Points on a hilly landscape, in no order, each with its height.
From any point a ball rolls to the lowest of the 2 points nearest to it. It stops when none of these is lower. Distance is the straight distance between rows; heights are no part of it.
(627): [101 147  86  95 120 135 132 129 108 180 161 102 197  99 175 144  99  77
 134 125  86 189  98 108 125 110 122 119 131 142  89]  h=23.8
(1003): [136  94 190 108 142 140  99 156 122 145 126 144 121 115 174 138 142 121
 158 111 146  55 112  84 143 143 129 165 100 147 159]  h=53.3
(356): [211 117  89 175 107 155 163 109 168  75  93 170 149 198  99 113 102 141
 120 126 124 199 170 174 139 145 155 151  70 134 129]  h=9.1
(1554): [124  80 188 164  83 103 167 119  91 115 113 129 104 129 124 129 142 138
 119 102 120 112 130 135 139 170 163 157  48  90 157]  h=46.3
(728): [120  98 121 130  84 135 143  92  91 164 136 146 104 163  78 143 152 177
 122  71 119 135  89 100 132 163 150 178 149 161 134]  h=53.0
(518): [172 137 159 116 131 141 135 124 161 160 103 166  95 130 129 119 163 138
 130 116 152  83 114 110 135 136 106 136 177 154 148]  h=43.3
(1225): [164 146 109 111 135 124 106 161 138 127 120 105 192 112 176 150  88  76
 103 119 129 159 128  99  88 109 124 133 117  99  98]  h=19.2
(1138): [166 133 128 101 134 160 104 131 150 105 145 118 139 159 140 190 109 113
 100  40 156 120 113  50 106 158 114 136 136 147 106]  h=27.0
(250): [ 78 134  91 141 120 145 160  87  97 142 161  94 137 103  87 107 114 166
 150 147  45 207 104 146 144 178 150  91  99  85 104]  h=14.7
(1335): [140 104 142  89 156  79 147 122 171  63 133  93 110 134 165 173 112 132
 106  68 168 111 125  63  86 160 111 143  86  96 126]  h=32.6
(1507): [179 153 145 114 135 167 111 131 170 168 133 154 133 113 148 118 137 117
 112  95 143 111 128 104 128 120 111 111 201 151 134]  h=44.9
(879): [150 153 148 126 143 149 115 165 134 165 102 143 154 104 163 102 129  84
 109 150 175 102 145 178 117  86 125  95 186 151 125]  h=56.0
(1669): [112 148 103 176 129 145 160  93 109 131 136 123 119 121  60  98 107 166
 140 146  79 200 100 154 146 159 133  81 140 107  97]  h=10.8
(914): [ 77 130 119 109 139 141  93 148  97  96 145 141 134 153 118 138 140 134
 142 166 117 102 148 134 118  99 125 143 147 159 128]  h=61.6
(1672): [ 48 148 136 128 124 125  74 150  77  97 136 129 137 173 135 147 117 105
 120 192 168 107 129 181 121  68 108 119 139 160 107]  h=58.9
(241): [123 135 137 110 141 143 159  84 154 203 118 157 103 125 114 114 155 158
 151 159 130 107 105 122 156 112 110 132 219 142 149]  h=48.3
(1137): [128 145  82  89 105 113 126 117 131 164 143 130 139 136  94 145 136 141
 103  93 104 173 105 102 131 126 106 158 178 170 100]  h=38.0
(177): [173 124 165 132 108 130 143 111 126 204 125 153 132  90 134  98 136 114
 108 111 125 153  75 117 159 153  96 124 139 149 111]  h=51.2
(1231): [121 171 164 130 124 159 102 140 126 157 118 139 130 141 123 119 112  84
 114 156 176 120 124 163 120  87 120  94 187 159  98]  h=56.9
(633): [132 121 117 105 169 139 111 123 177 104 130 105 125 123 149 151 159 133
 146 106 144  69 138  81  93 148 121 124 190 129 160]  h=17.6
(1367): [159 120 155 161 128 158 145 104 116 170 145 158 112 103 123  64 149 153
 144 178  96 129 121 165 170 149 137  82 134 122 118]  h=40.4
(334): [ 43 151 143 153 156 127 124 130 111 110 133  97 113 139  83 121 100 122
 158 155 152 105 136 168 112 126 128  67 179 111 131]  h=66.0
(603): [ 30 149 148 159 150 120 129 135 125 119 107 119  84 112  84 104 102 112
 155 190 195  80 129 182 122 109 122  59 174 105 133]  h=67.3
(1032): [139 114 165 102 118  94 158 114 155  96 136  87 123 151 151 171 107 114
 102  63 134 138 110  89  99 164 124 131  89 102 129]  h=30.9
(1351): [121 130 117 140 128 112 144 136 114 109 131 110 127 107 137 115 128 141
 136 155  72 138 154 158 130 121 133 130  93  98 156]  h=27.3
(1661): [170 157  52 120 138  91 117 171 123 112  98 147 153 107 154 112 130  86
  99 153 121 156 135 155 131  81 115 142 112 148  95]  h=10.0
(544): [183 156  48 119 136 112 160 107 168 136 109 125 113  83 127 109 140 168
 123 145  57 158 134 143 136 124 134 126 167 107 134]  h=33.2
(1277): [145  69  72 117 117 128 124 127 108  61 146 161 108 182 151 179 163 192
 114  95 145  81 165  97  94 119 154 209  66 115 121]  h=24.2
(1673): [173 156 108 141 116  94 117 149 125 137 106 153 147  85 124  97 131  99
  89 152 121 160 124 158 137 104 103 120  98 145 108]  h=13.1
(807): [143 144 159 140 144 146  68 166 147 116 111 150 148 124 197 130 133  66
 105 129 220  66 129 127 118  86 105 131 141 157 115]  h=41.6
(1448): [122 125  95 169 118 143 153 124 113 104 117 153  78 148  64 108 157 186
 158 159  97 147 153 183 154 136 158 154 136 129 159]  h=16.1
(1551): [114 112 153  98 127 112 141 126 116 169 120 145 106  93 134 112 145 138
 148 147 129  98 104 124 152 116  88 124 133 130 154]  h=63.7
(792): [107 145 105 171 122 126 127 131 118  80 110 116 103 154  65 118 106 136
 148 174 107 183 149 168 135 124 149 108  97 105 140]  h=48.0
(1361): [151 118 108 110 117  84 121 165 107 102 116 153 145 121 184 120 142 131
  93 100 140 113 127 122 134 109 115 198  29 114 123]  h=38.3
(532): [171 154  57 113 142  83 106 167 151 117  89 153 144  96 165 107 149 106
 102 140 155 107 155 163 116  75 115 153 136 133 112]  h=13.8
(1286): [174  99 182 184 104 166 139 129  83 112 139 148 125 166  99 117 134 151
 149 137 108 126 163 142 152 151 180 139  99 136 140]  h=20.0
(1747): [ 84  95  93  94 116  86 120 150 115  76 138 141 109 141 164 163 163 162
 104 121 109 105 143 110 112 121 126 188  60  99 151]  h=14.9
(1125): [161 170  84 114 117 121 127 122 146 153 106 143 116 135  76 135 141 132
  96 101 116 177 113 119 130 116 116 115 176 158 102]  h=36.8
(1049): [140 168 141 120 122 113 130 116 147 192 119 141 121  89 120 103 128 106
 101 124 148 156  79 130 158 123  90 121 178 161 109]  h=50.6
(1377): [ 56 122 171 137 146 139 125 113 121 127 115 142  76 115 102 103 134 145
 167 199 163  53 125 160 132 106 124  93 164 120 154]  h=67.0
(377): [147 122 117 106 164 120 142 117 187 107 126  95 116 106 166 136 155 161
 149 111  92  88 161 101  88 136 138 115 181  82 179]  h=6.7
(1481): [113 110 142 119 109 124 114 159 105  90 147 130 128 136 143 132 128 144
 141 147  88 107 162 122 133 130 156 146  85 110 144]  h=31.0
(912): [160 149 158 163 120 177 125 113 136 140 136 140 117 160  69  98 133 147
 141 137 127 150 151 143 139 127 154 106 180 144 123]  h=33.8
(924): [ 39 140 129 106 158 129 114 146 107 134 135  86 151 133 128 144  85  97
 159 134 147 124 123 152 108 123 122  70 177 123 108]  h=64.8
(274): [ 18 122 116 111 128 131  90 139  79 118 151 129 123 153 119 146 125 115
 127 179 141  95 125 137 114  99 123 121 162 157 123]  h=60.3
(677): [118 138 141 150  99 147 112 118 108 123 142 148 101 151  70 107 133 142
 124 143 138 150 119 154 144 117 119 133 151 170 116]  h=35.9
(841): [175 118  92 138 112 155 160 119 116 123 106 163 105 130 103  98 175 195
 135 146  68 156 148 168 160 133 159 163 127 140 147]  h=9.6
(1413): [145  75 165 139 117 120 144 130  93 113 125 150  98 131 145 130 172 163
 136 116 111  77 152 129 126 140 162 182  64 104 177]  h=48.9
(32): [142 150  35 119 136 101 108 157 155 154 102 160 139  76 177 123 147 134
 116 155 146  96 132 153 112  58 109 158 202 140 111]  h=18.2
(854): [138 145 104  90 150  96 126 143 180 102 133  76 167 103 191 148  99 111
 116 102 133 140 133  83  82 111 115 156 119  75 116]  h=15.9
(1619): [116 140 185 120 138 138 109 142 117 167 121 123 154 100 157  96  93  49
 123 150 150 116  92 158 139 118 100  85 136 151 107]  h=60.5
(882): [209 108 189 152 127 178 156 121 140  92 139 108 135 160 152 130 126 156
 136 112  89 119 179 116 124 149 198 132  89  94 136]  h=25.0
(1168): [ 56 132  72 108 145 114 130 125 109 113 134 106 131 126  92 145 125 152
 152 155  88 147 151 144 126 119 135 112 177 117 136]  h=44.6
(1430): [173 118 143 112 155 150  64 168 146  66 148 139 147 166 183 187 105  98
 118  98 200  59 152  56 108 135 120 141  90 144 115]  h=37.8
(26): [ 73 110 179 123 137 136 141 104 113 161 114 156  86 102 121  99 141 147
 167 171 139  69  98 131 151 126 110 112 151 124 150]  h=65.2
(1193): [  4 128 135  81 166 135  93 125  98 125 156  94 134 147 120 154 104  97
 152 146 159 107 100 119 116 126 107  89 177 161 112]  h=65.9
(1122): [149 149 145  97 146 157 151  79 170 169 154  81 148  93 146 124 111 118
 135  88  79 173 117  86 122 165 138 106 169  97 134]  h=48.1
(1020): [157 131 144 173 114 157 140 125  95 148 145 147 138 121 107  88 131 134
 122 173  94 172 103 165 164 146 136  97 105 129 115]  h=38.7
(71): [136  93 104 129 109 122 105 145 117  72 136 154 112 168 129 152 176 166
 116 123 154  58 159 103 125 114 133 188  70 144 147]  h=27.7
(522): [ 94  95  56  75 134  80 128 143 137  79 144 113 135 125 176 156 159 153
 113 100 109 100 127  75  85 108  97 176  85  93 133]  h=6.0
(561): [120 101 175 130  88 110 162  94  83 119 132  90 135 151 130 150 111 133
 108  71 120 151  89 103 146 168 139 155  63 108 120]  h=40.7
(612): [159 133 108 114 158 115 158 114 175 198  98 174  95 111 145 107 157 147
 115 162 146  84 107 111 136  97  90 132 223 135 152]  h=45.8
(1189): [ 57 138  98 107 121 116 161  86  99 168 161  90 148  91 112 113 113 142
 147 143  68 177  96 129 145 154 131  96 122 110 106]  h=18.5
(1600): [133 117 124  97 155 148 100 125 145 106 135 125 105 145 136 167 141 109
 110  85 173  84 118  53 107 150 103 127 157 155 129]  h=23.9
(1058): [127 146  99 161 111  94 172  95 125 172 114 134  91  87  72 103 129 160
 119 134  94 202  88 149 158 158 125 100 135 113 131]  h=15.5
(400): [144 152 124 132 153 135 135 171 129 158 106 114 166  93 167 113 116  82
 122 156 131 121 146 198  94  92 128  77 176 118 115]  h=55.1
(811): [179 119 160 121 127 192  92 139 147 124 162 107 162 172 167 194  83 107
 126  50 118 128 116  47 121 146 138 149 131 143 113]  h=27.1
(1585): [140 139 119  89 129 112 154  86 158 165 132 107 127 100 130 131 131 138
 128  73 117 151 108  94 120 148 110 120 169 129 141]  h=49.4
(1381): [127 158 124 108 149 172 131 102 151 182 149  93 168 111 125 134  94  91
 140  94  95 172 110 102 115 145 130  83 207 134 113]  h=47.0
(1314): [144 115  79 110 127 132 130 135 130 126 150 124 154 115 163 135 157 178
 137  98  81 116 132  78 112 111 149 189 148 121 144]  h=26.9
(342): [103 104 121  93 133 137 155 114 110 123 168  84 137 126 153 139 141 168
 156 130  46 133 159 110 130 138 164 148 101  82 162]  h=27.8
(1743): [129 155 109 169 152 124 123 144 155  92  83 113 130 128  90  94 115  88
 147 186 148 141 196 217 120  95 138  68 142 117 132]  h=52.9
(567): [147  92 154 123 120 146 104 151 119  94 157 147 130 180 128 163 134 136
 125 111 145  81 151  84 118 134 129 155  89 156 130]  h=27.2
(1658): [ 79 146  33  87 125  90 157 115 131 173 120 138 120  80 121 125 144 154
 134 173  80 155 121 152 147 105 113 133 166 124 133]  h=26.6
(963): [115  79  76 114 101 109 154 135 127  57 140 132 109 187 170 180 141 186
 104  90 101 115 147 100 105 130 147 202  59  97 118]  h=21.0
(674): [177 163  80 130 120  82 157 103 164 132 109 117 125 104 104 123 134 133
 106 108  94 183 132 133 107 129 124 115 160 118 109]  h=35.3
(1415): [147  85 184 152 113 139 128 145  91  81 139 125 107 189 108 173 119 145
 147 128 156  83 160 110 125 168 157 158  66 129 149]  h=24.0
(822): [ 98 132  17  97 141  86 139 142 142 170 112 149 127  82 149 125 153 142
 123 168 104 123 126 154 122  79 102 147 187 146 132]  h=22.3
(1461): [ 35 146 105 153 143 130 144 105 115 135 146 137  71 127  52 106 121 181
 162 182 111 129 135 160 127 129 149 106 177 103 137]  h=34.0
(1179): [100 124 132 115 119 126 113 139 101 152 137 143 143 107 138 106 144 128
 133 170 114 111 128 139 127 108 124 142 146 163 124]  h=62.6
(345): [137 113  59 108 100 134 137 117 115 120 139 127 137 168 122 153 167 197
 118  91  84 131 127  93 119 120 141 201 133 144 132]  h=30.0
(900): [150 124 178 142 132 102 119 158 133 116 104 140 129 104 141  99 135  79
 124 175 172  87 157 172 136 102 119 106 103 132 149]  h=22.8
(1496): [143 140 111 166 133  87 171 101 150 144 103 121 113  69  93  94 115 127
 113 164  85 193  97 159 152 160 113  63 107  80 123]  h=19.4
(1385): [145 154 132 121 121  85 106 140 143 113 121 138 141 143 114 136 117  79
  90 105 174 139 132 105 113 127  96 113 122 148 103]  h=44.8
(459): [193 146 127 132 115 140 112 134 134 138 122 145 156 108 138 102 132 110
 110 128 122 139 138 134 128 114 132 128 121 139 130]  h=16.3
(1291): [ 44 124  95 101 145 109 149 123 135 145 122 118  84 113  90 125 132 166
 168 173 119 113 128 141 117 129 123  97 183  95 156]  h=40.6
(1154): [124 115 217 148 157 133 146 127 147 110 126 103  99  94 116 111 127 125
 175 143 123  80 150 155 134 171 140  73 111  87 165]  h=33.4
(219): [113 116 149  90 105 108 104 146  99 191 143 150 150  88 167 120 137 106
 120 133 144 120  69 101 154 103  87 185 106 178 128]  h=49.2
(1402): [164 129 149 124 130 156 111 147 122 125 139 126 159 133 154 140 136 134
 137 105 111 114 128 102 124 134 144 144 140 141 146]  h=20.3
(996): [132 157 144 159 103 158 115  98  92 166 147 164 126 125  93  81 132 142
 123 171 125 176  89 167 166 129 113 115 160 167  91]  h=37.4
(604): [ 83 145 138 105 151 131 113 138 133 129 139  77 150 138 115 146  87  88
 140 118 118 146 138 101 106 143 119  89 162 127 115]  h=64.0
(1779): [161 145 127 144 140  82 108 151 128 127  96 145 147  86 155  76 142  77
  95 168 163 120 140 183 141  89 112 118  94 140 107]  h=17.1
(1260): [195 137 155 133 136 143  73 165 157  98 129 139 162 137 184 131 129  88
 114 101 196  73 159  89 112 113 116 144 101 141 112]  h=39.7
(27): [108 141 103  96 132 118 110 153 132 149 140  87 202 102 215 144  79  70
 119 117 107 166 104  95 113 101 119 136 106 106  91]  h=21.6
(70): [211 117 127 181 127 163 142 120 167  66 101 145 125 184  98 115 120 152
 134 140 133 155 192 175 137 126 165 136  64 126 151]  h=11.5
(259): [138 151  93 153 162 111 122 170 149 107  78 119 164 104 156 115 127  80
 121 170 154 127 173 224 108  85 138  76 143 121 117]  h=54.1
(1287): [ 62 133  84  70 115 125 100 111 111 171 158 124 128 146 107 162 136 126
 118 112 133 151  80  84 125 129  97 139 173 176 126]  h=40.3
(1441): [128 125 151 116 146 154  93 198 147 140 120  96 190 108 234 150  94  45
 128  95 169  80 127 120 105 109 107 121 147 126 126]  h=62.0
(1292): [ 69 110 106  74 146 150  97 115 123 137 149 124 101 140 127 171 144 113
 133 126 147 105  86  79 135 129  91 131 179 180 135]  h=42.9
(1552): [149 156 127 201 160 162 128 119 131  99 103 139 142 142  83  75  99  90
 153 215 136 183 150 203 128 127 150  60 112 111 113]  h=50.5
(874): [204 127  69 140 106 124 146 127 121 106 105 172 128 131 130 102 160 162
 103 122 100 151 140 161 153 120 141 183  85 149 137]  h=4.2
(382): [120  90 217 138 121 114 151 122 105 121 134 103 116 113 151 133 127 139
 145 116 100  98 130 121 132 169 144 134  54  94 167]  h=44.0
(341): [143 112 112 123  94 112 121 132  85 121 136 150 148 152 124 134 124 145
  98 118 112 161 116 121 145 130 137 181  74 145 113]  h=37.5
(348): [ 95 167 180 146  98 137  80 139  95 127 147 136 136 173 102 142 100  79
 110 150 193 138  97 141 139 106  89 106 129 181  78]  h=58.8
(505): [111 117 130  79 145 146 132  86 160 188 132 113 112 126 106 149 137 128
 146  73 145 132  72  73 144 167 107 116 177 158 142]  h=50.8
(1634): [172 149  77 193 144 172 141 104 143  85  99 151 128 135  84  81 108 118
 144 201  82 218 138 204 126 143 141  78 109 135 123]  h=49.5
(702): [ 97 129 163 113  96  83 104 159  87 156 131 146 126 122 136 119 125 117
 100 134 158 124  92 128 155 116  77 154  85 151 113]  h=47.5
(425): [ 76 140 103 115 131  84 110 150 100 116 108 118 138 112 114 118 112 101
 110 179 133 133 131 169 121  81 103 101 152 129 104]  h=60.2
(1281): [103 149  71 124 143 134 121 137 127  75 133 112 137 149  75 119 112 139
 133 157  88 172 160 150 124 122 144 104 148 114 119]  h=46.5
(747): [ 83 161 181 129 120 116  99 147 105 154 118 128 139 119 138 125  98  52
 113 138 188 125  75 149 148 115  80 116 123 161  91]  h=59.7
(671): [109 140 126  94 163 137  96 152 157  95 142  73 162 155 161 181  73  89
 120 100 125 128 151  98  92 133 126  96 163 112 118]  h=63.4
(1467): [160 142  75 143 103 157 137 104 134  90 134 131 112 196  59 155 161 175
 112  83 111 167 149 120 126 136 159 150 154 156 117]  h=33.0
(1196): [177  88 199 186 119 157 109 126 125  88 126 148 112 192 103 150 144 129
 147 138 191  84 189 127 135 153 160 142  56 139 159]  h=20.1
(661): [168 100 182 189 113 137 135 127 143  69 118 140 119 175  96 132 129 153
 141 148 152 128 211 162 139 149 180 130  65 110 149]  h=15.6
(1546): [158 145 200 208 141 185 131  97 124 122 133 132  94 151  54  97 147 147
 168 144 141 110 151 140 147 149 178  96 157 129 144]  h=30.2
(166): [165 116 169 123 114 147  94 155 133 173 133 144 144  86 203 115 145 110
 146  94 154  91  86  82 166 135 109 182 114 159 143]  h=51.4
(1250): [119 138  84 109 157 128 156 118 161 197 110 142 128 105 167 118 146 127
 126 152 139 101 120 141 126  73 107 122 235 145 131]  h=47.7
(596): [ 64 128 152 157 135 136 159 108 105 163 140 130 100  84  73  78 130 164
 170 175  90 121 112 148 160 174 144  98 112  93 128]  h=43.5
(1406): [127 109 176 100 136  57 152 142 151 120 113 102 128  63 172 119 128 111
 125 122 132 104 125 125 121 125 114 124  66  80 155]  h=31.9
(1417): [108 126  68  77 146  91 136 138 163  89 160  90 147 116 189 164 121 146
 116  92 125 124 131  77  66 107 115 175 115  78 111]  h=12.2
(1739): [201 101 191 155 113 152 139 136 101 106 133 136 155 147 135 131 136 146
 123 115 109 131 149 122 153 156 171 140  81 115 124]  h=22.5
(930): [127 120 100 180  89 119 138  96 137  85 126 134  75 202  34 151 133 174
 111  95 152 170 150 130 113 142 153 153 110 121 151]  h=36.3
(582): [122 103 106 142  96 113 142 128  82 112 134 153 102 155 100 133 144 159
 114 110 105 131 136 136 147 123 151 175  69 137 147]  h=35.8
(1516): [ 93 107 181 105 160 133 123  88 138 173 124 119  88 122 117 143 133 121
 170 100 145 104  84  87 158 159 106 113 158 145 146]  h=48.7
(525): [188 120 189 137 122 114 156 130 147 119 122  94 138 155 133 158  99 111
 107  56 148 154 120  88 110 169 133 129  83 112 104]  h=29.6
(1279): [ 87 170 107 150 132 106 126 142 114 137 102 123 138 118  97 119  91  86
 112 174 159 161 116 200 107  86 111  64 163 127  94]  h=59.2
(1752): [167 131 174 125 137 156 140 118 145 172 125 136 114 102 127  95 141 141
 154 128 125 101 135 126 145 154 133  96 171 117 152]  h=40.8
(1553): [119 103 120 179  75 107 172  94 118  99 121 121  87 182  68 149 137 154
  98  75 128 165 125 113 120 168 178 169 108  97 135]  h=38.2
(622): [132 123 121 143 129  96 166 114 125 127 116 123 117  66 131 104 127 121
 126 163  91 167 126 171 153 140 134  81  80  95 140]  h=22.9
(1475): [227 125  75 157 103 122 162 102 162  81  88 166 129 164 111 108 150 151
 113  93 141 166 168 163 144 137 148 178  59 151 121]  h=7.3
(450): [116 117 140 107 135  78 156 124 134 159 114 112 132  40 175 110 122 103
 122 156  97 138 108 134 139 145 109  91  88  81 139]  h=27.4
(1547): [174  98  59 131 104 135 140 109 116  89 132 143 112 192  99 155 159 188
 105  72 105 141 141 106 122 132 165 196 124 146 111]  h=31.6
(710): [134 149 103  99 137 104 137 128 155 190 109 137 146  75 153 118 115  99
 122 139 143 124 112 138 130 104 110 112 201 139 128]  h=49.3
(708): [138 138  92 154 104 118 120 105 126 104 127 136 120 179  51 144 138 145
  96  92 157 178 132 114 125 129 124 138 133 152 118]  h=34.4
(368): [128 129 153 114 136 124  77 156 144 115 133 134 130 140 139 144 130  76
 102 126 207  90 118 107 110 107  97 127 129 168 112]  h=43.4
(1637): [140 132 197 146 149 156 147 106 121 137 136 101 118 107 114 115 116 121
 150 124 108 122 125 125 143 174 155  81 140 100 144]  h=37.6
(1411): [148  88 173 128 133 128 119 142 128 121 129 136 117 128 164 154 160 145
 158 102 126  69 139  90 115 153 149 162  87 117 179]  h=51.6
(812): [131 138  46 102 122  99 182 100 140 160 109 127 110  92 121 125 132 176
 130 140  52 184 121 127 128 132 121 146 157 115 122]  h=30.6
(370): [128  99 149 184  78 104 173  90 116 104 120  97 100 159 103 142 101 138
  89  69 116 180 117 125 139 169 160 159  71  87 123]  h=39.5
(1079): [144 138 144 133 107  80 104 148 127 124 121 157 124 122 119 116 142 101
  82 115 177 130 115 128 136 104  97 150  64 154 107]  h=46.2
(732): [151 112 148 132  95 115 142 110 112 173 131 135 110 127 105 126 144 146
 113  81 131 141  85 114 146 161 119 159 134 159 129]  h=52.0
(480): [156 122 123 114 102  90 120 160  94 123 130 141 159 125 155 131 109 118
  94 120 107 154 118 124 147 101 111 171  41 123 103]  h=38.5
(1213): [147 154 109 101 149 190 113 128 179 180 134 115 160 107 160 146 103  95
 127  80 119 137 117 108 114 123 119 105 225 138 116]  h=46.1
(1382): [154 126 151 110 144 206  89 144 135 133 162 121 155 147 184 164 134 120
 152  80 109  99 128  72 123 135 142 151 135 143 133]  h=24.1
(128): [167 102 132 122 137 104 132 122 146  60 144 115 117 149 188 162 132 139
 105  53 180  91 145  56  86 143 129 156  56  91 117]  h=34.5
(1195): [117 106 158 140 159 145 168 103 129 181 130 130 125  75 111  63 131 157
 168 182 108 106 119 146 161 173 141  62 151  85 136]  h=43.9
(727): [152 121 160 129 108 147  96 159 107 189 160 157 175  92 198 110 141 111
 121 117 116 110  92 100 161 113 105 179  98 175 123]  h=50.4
(445): [161 100 134 115 120 117  95 161 131  67 147 123 153 157 176 181 107 131
 110  95 175  73 157  54 110 135 139 159  44 111 102]  h=36.1
(797): [ 41  99 163 100 158 127  99 107 135 143 142 113  77 133 120 150 145 111
 157 112 162  94  75 104 133 126  86 108 163 159 131]  h=45.9
(1334): [ 98 153 123 208 152 144 108 142 140  90 104 121 128 161  64 105  94 101
 143 192 161 162 178 197 123  93 146  68 122 122 122]  h=51.7
(60): [209 131 153 117 121 140 113 132 160 111 135 125 149 180 144 163 110 115
 104  53 169 137 135  71  99 148 131 145 101 128  96]  h=28.5
(824): [119 135 135  95 161 150  99 169 156 100 130  86 172 133 196 164  92  77
 142  89 140  83 133  88  97 125 121 121 146 115 126]  h=62.7
(15): [157 117 188 186 123 179 131 102  94 102 144 158  86 166  70 118 157 170
 164 141 128  93 166 151 144 146 170 143 127 136 159]  h=24.7
(186): [121 106 182 115 111 119 149 138 104 129 138 118 146 112 175 133 115 125
 123  98 105 135 110 108 138 155 134 151  44 104 142]  h=42.1
(821): [131 110 121 116  93 113 143 148 121  85 124 127 111 173 123 137 134 163
 128 119 101 132 160 137 130 140 149 156  72  99 134]  h=33.6
(171): [123 179 130 175 148 146 110 135 140 124 102 124 141 144  81 119 100  66
 119 161 198 156 153 198  98  86 129  48 189 132  96]  h=58.3
(44): [138 127 200 150 133 104 149 150 143 111 105 115 116  84 132  89 128 109
 140 152 141  98 160 154 132 141 136  88  91  83 165]  h=28.7
(1356): [127 109 126  99 118  58 142 149 129 135 104 140 132  64 184 123 142 124
 108 111 128 112 114 112 126 113  93 177  63 114 145]  h=35.7
(691): [129 156 147 120 132 159  98 167 137 165 125 121 179 103 192 131  96  48
 105 111 154 129 104 139 116 100 101 106 149 139 112]  h=61.3
(730): [101 179 166 149 135 170 101 133 126 148 120 125 148 150 106 129  94  60
 114 125 198 146 119 171 108 102 119  57 201 143  80]  h=57.5
(748): [ 83 146 116 164 139 146 139 115 124 103 119 133  68 129  59  88 137 184
 166 174 100 134 154 181 142 131 161  93 141  89 160]  h=25.4
(672): [ 71 158 142 119 119 151  62 144  78 131 145 133 160 172 135 146 106  94
 106 168 177 114 112 143 123  86 105 122 171 180  82]  h=57.9
(1734): [ 93 132  70  99 130 118 133 108 111 164 151 106 181  78 165 125 111 111
 141 158  67 187 104 129 133 128 141  97 112 114 106]  h=22.4
(465): [ 55  93 157 113 149 137 161  85 117 162 148 117  99 102  93  98 129 172
 188 137 110 102 118 122 152 170 144 119 128 110 154]  h=38.6
(1712): [128 109 111 102 136 108 147 120 141 119 139 104 121 108 154 137 164 169
 144 121  79  94 139 105 105 127 143 155 120  92 183]  h=19.7
(344): [133 159  64 185 123 154 145 120 142  71 104 143 115 158  58  94  88 129
 138 173 106 209 149 197 131 134 133 114  93 133 131]  h=49.0
(726): [ 69 103 134 109 107 123 168 101 101 143 160 100 110 119 120 133 123 166
 171 125  85 136 117 115 140 165 157 132 106 103 152]  h=33.3
(76): [ 78 109 106  88 137 136 138 100 135 177 138 144  92 140 107 129 156 172
 155 154 120 104 107 104 126 115 104 128 197 152 144]  h=50.7
(1117): [112 112 109 110 112 144 117  92 106 169 157 146 106 165  99 148 155 180
 147 109 109 120 106  97 134 140 124 164 181 171 134]  h=52.6

Call two points neighbours if one is among the 2 nearest of the other. Go from one point of each pair to the other, from neighbour to neighbour, staying as low as possible. Name the highest point that can't be avoided.
(522) / (874) -> (71)
(1286) / (377) -> (1195)
(377) / (1661) -> (811)
(1669) / (522) -> (627)

Where does a ball stop that starts at each point below?
(505) -> (1661)
(259) -> (874)
(480) -> (1669)
(604) -> (672)
(166) -> (1138)
(1195) -> (1286)
